Points, in no order, along strands that fork, close into loops and pass close to each other.
In the rows, zero is written as 128.
Points whose rows are less than 38.7 apart are linked; no others are. Some points are linked to none.
Bakez: [117 130 195 152 153 207 104 106]
Sel: [136  92 118 125  72  84 132 106]
zulof: [109 127 134 126 134 175 158 155]
zeka: [129 130 141 133 164 168 133 120]
Mivos: [ 84 142 137 108 181 157 140 167]
tiked: [137 135 150 144 124 193 143 138]
Vof: [163 116 125 159  75 118 116  73]
gagu: [192 137 121 146  88 110 103 100]
Dako: [139 140 170 149 122 207 133 136]
mubu: [128 137 184 148 153 197 114 113]
seli: [110 145 162 108 187 171 121 168]
fev: [152 129 128 146 146 154 127  93]
nivi: [129 144 160 114 182 170 121 158]
vara: [120  88 134 108  71  42 122 121]
gabem: [159 139 141 156 140 161 117  87]
Pak: [ 99 126 124 122 134 164 163 167]
loz: [138 127 130 138 157 155 133 104]
Pof: [145 106 121 162  84 131 131  70]
gozuv: [ 96 124 107 119 127 148 166 165]
Zor: [163 106 123 139  72  97 114  87]
zuzol: [151 113 108 119 101  90 127 126]
tuzug: [128 129  93 108 104  90 139 164]
rul: [115 118 141  89  76  25 111 159]
fud: [162 140  97 114 132 102 125 145]
vanit: [146 112 124 105  87  47 110 133]
buri: [151 118 115 142 100 133 136 110]
kezos: [104 140  95  96  89  45 123 179]
Rakin: [ 73 141 119 115 176 144 147 166]
foma: [159 130 105 106 122  61 108 136]
Fimiv: [ 87 113 182 114 174 183 121 141]
Siru: [ 80 129  97 118 171 115 146 132]
tusu: [ 98 122 133 122 183 151 137 127]
kivu: [100 125 153 120 191 162 131 127]
Rases: [130 133 114 124 150 141 144 143]
Riku: [165 118 122 105 100  49 100 130]
veb: [132 112 127  99  83  35 109 145]
lupan: [129 117 114 133 161 130 133  98]
Gidon: [144 116 126 166  94 146 139  76]
betuz: [160 106 127 125  72  81 115 108]
vosip: [ 96 147  82 108 154 101 138 156]
zos: [ 86 136 162 108 187 169 128 165]
Tapal: [101 135  86 107  99  91 148 178]
zino: [120 135 215 146 148 206  83 118]
Nepo: [114 123 165 132 177 178 128 120]
sal: [110 147 113 115 183 136 136 153]
Bebo: [179 152 129 142 151 148 113 114]
divob: [140 153 182 180 137 202  98  92]
Vuvu: [ 93 158  73 105 143  87 136 160]
Sodub: [188 141 125 161  95 130 104  89]
besa: [ 99 113 195 136 163 196 109 111]
zek: [106 134  94 120 160 114 141 138]
vek: [151  98 156 118  49  58 112 118]
zopi: [144 133 113 127 134 137 139 137]
Lazu: [148 140 154 168 132 181 116  92]
dip: [ 88 119  85 107 109  59 137 143]
miker: [ 79 143  77 106 116  60 129 154]
Zudim: [182 131 119 133  97 105 115 102]
sisof: [ 96 111  91 108 101  78 142 138]
kesun: [165 146 137 182 101 165 112  74]
rogo: [124 129 140 140 129 185 151 145]
konal: [165 151 130 124 163 148 125 148]
fam: [162 108 146 120  62  68 110 122]
Lezop: [ 93 114 184 125 174 188 119 124]
vaso: [ 79 144 107 109 159 139 157 177]
renen: [152 152 165 175 140 187 106  86]
gopem: [114 113 118 133 127 149 156 124]
Sapud: [149 133  94 114 136  84 119 138]
Kiv: [178 142 130 175  96 141 105  74]
sifos: [116 119  94 119 140 109 144 129]
geva: [125  90 124 119  68  70 131 120]
soga: [ 92 119 124 126 181 139 143 112]
suzek: [ 97 132  86 112 110 111 153 176]
kov: [158 136 107 121 124 120 132 140]
Zat: [163 123 105 124 107  95 118 112]
gulu: [141 147 177 165 122 212 123 126]
nizon: [140 131 161 152 145 189 125 105]
pimi: [ 82 154  76 104 128  72 134 161]
nebir: [143 119 106 114  97  93 133 143]
dak: [ 88 141  94 112 131 128 159 175]
duzad: [133  89 158 110  65  38 112 123]
Vir: [153 130 130 167 105 158 131  82]
daf: [109 116 113 128 173 126 140  98]
nidu: [149 151 143 122 172 164 123 148]
komop: [105 121  88 114 126  94 143 132]

A piece is all that can be reached along the links. How many separate loops has the piece of each point below (a circle has one, a figure eight two, a Y none), and how many tips (points with one link)?
foma: loops 0, tips 2
zino: loops 2, tips 3
nidu: loops 1, tips 2
sisof: loops 1, tips 1

A tip is a point with one link. Name the tips that can be reached along the links from each point below, in the order of the rows.
renen: Fimiv, zino, divob
fam: konal, gulu
foma: rul, Rases
vosip: Siru

A fork is a point with three links, a tip a point with one. Leave the first point through the second and follow the links. Name the first fork or tip that comes.
soga; tusu: Nepo
Rakin; Mivos: konal
gulu; Dako: dak
dip; miker: zek
vanit; Riku: Rases
foma; Riku: rul
fam; vek: betuz
tusu; soga: loz
Pak; zulof: gulu

Name the points in between on the shortest way along the links from the first point to the second, in order.
rogo; dak: zulof > Pak > gozuv
nebir; Pak: tuzug > Tapal > suzek > dak > gozuv
vosip; sisof: zek > sifos > komop
Lazu; Lezop: nizon > mubu > Bakez > besa
kivu; Fimiv: Nepo > Lezop
nizon; daf: Lazu > gabem > fev > loz > lupan
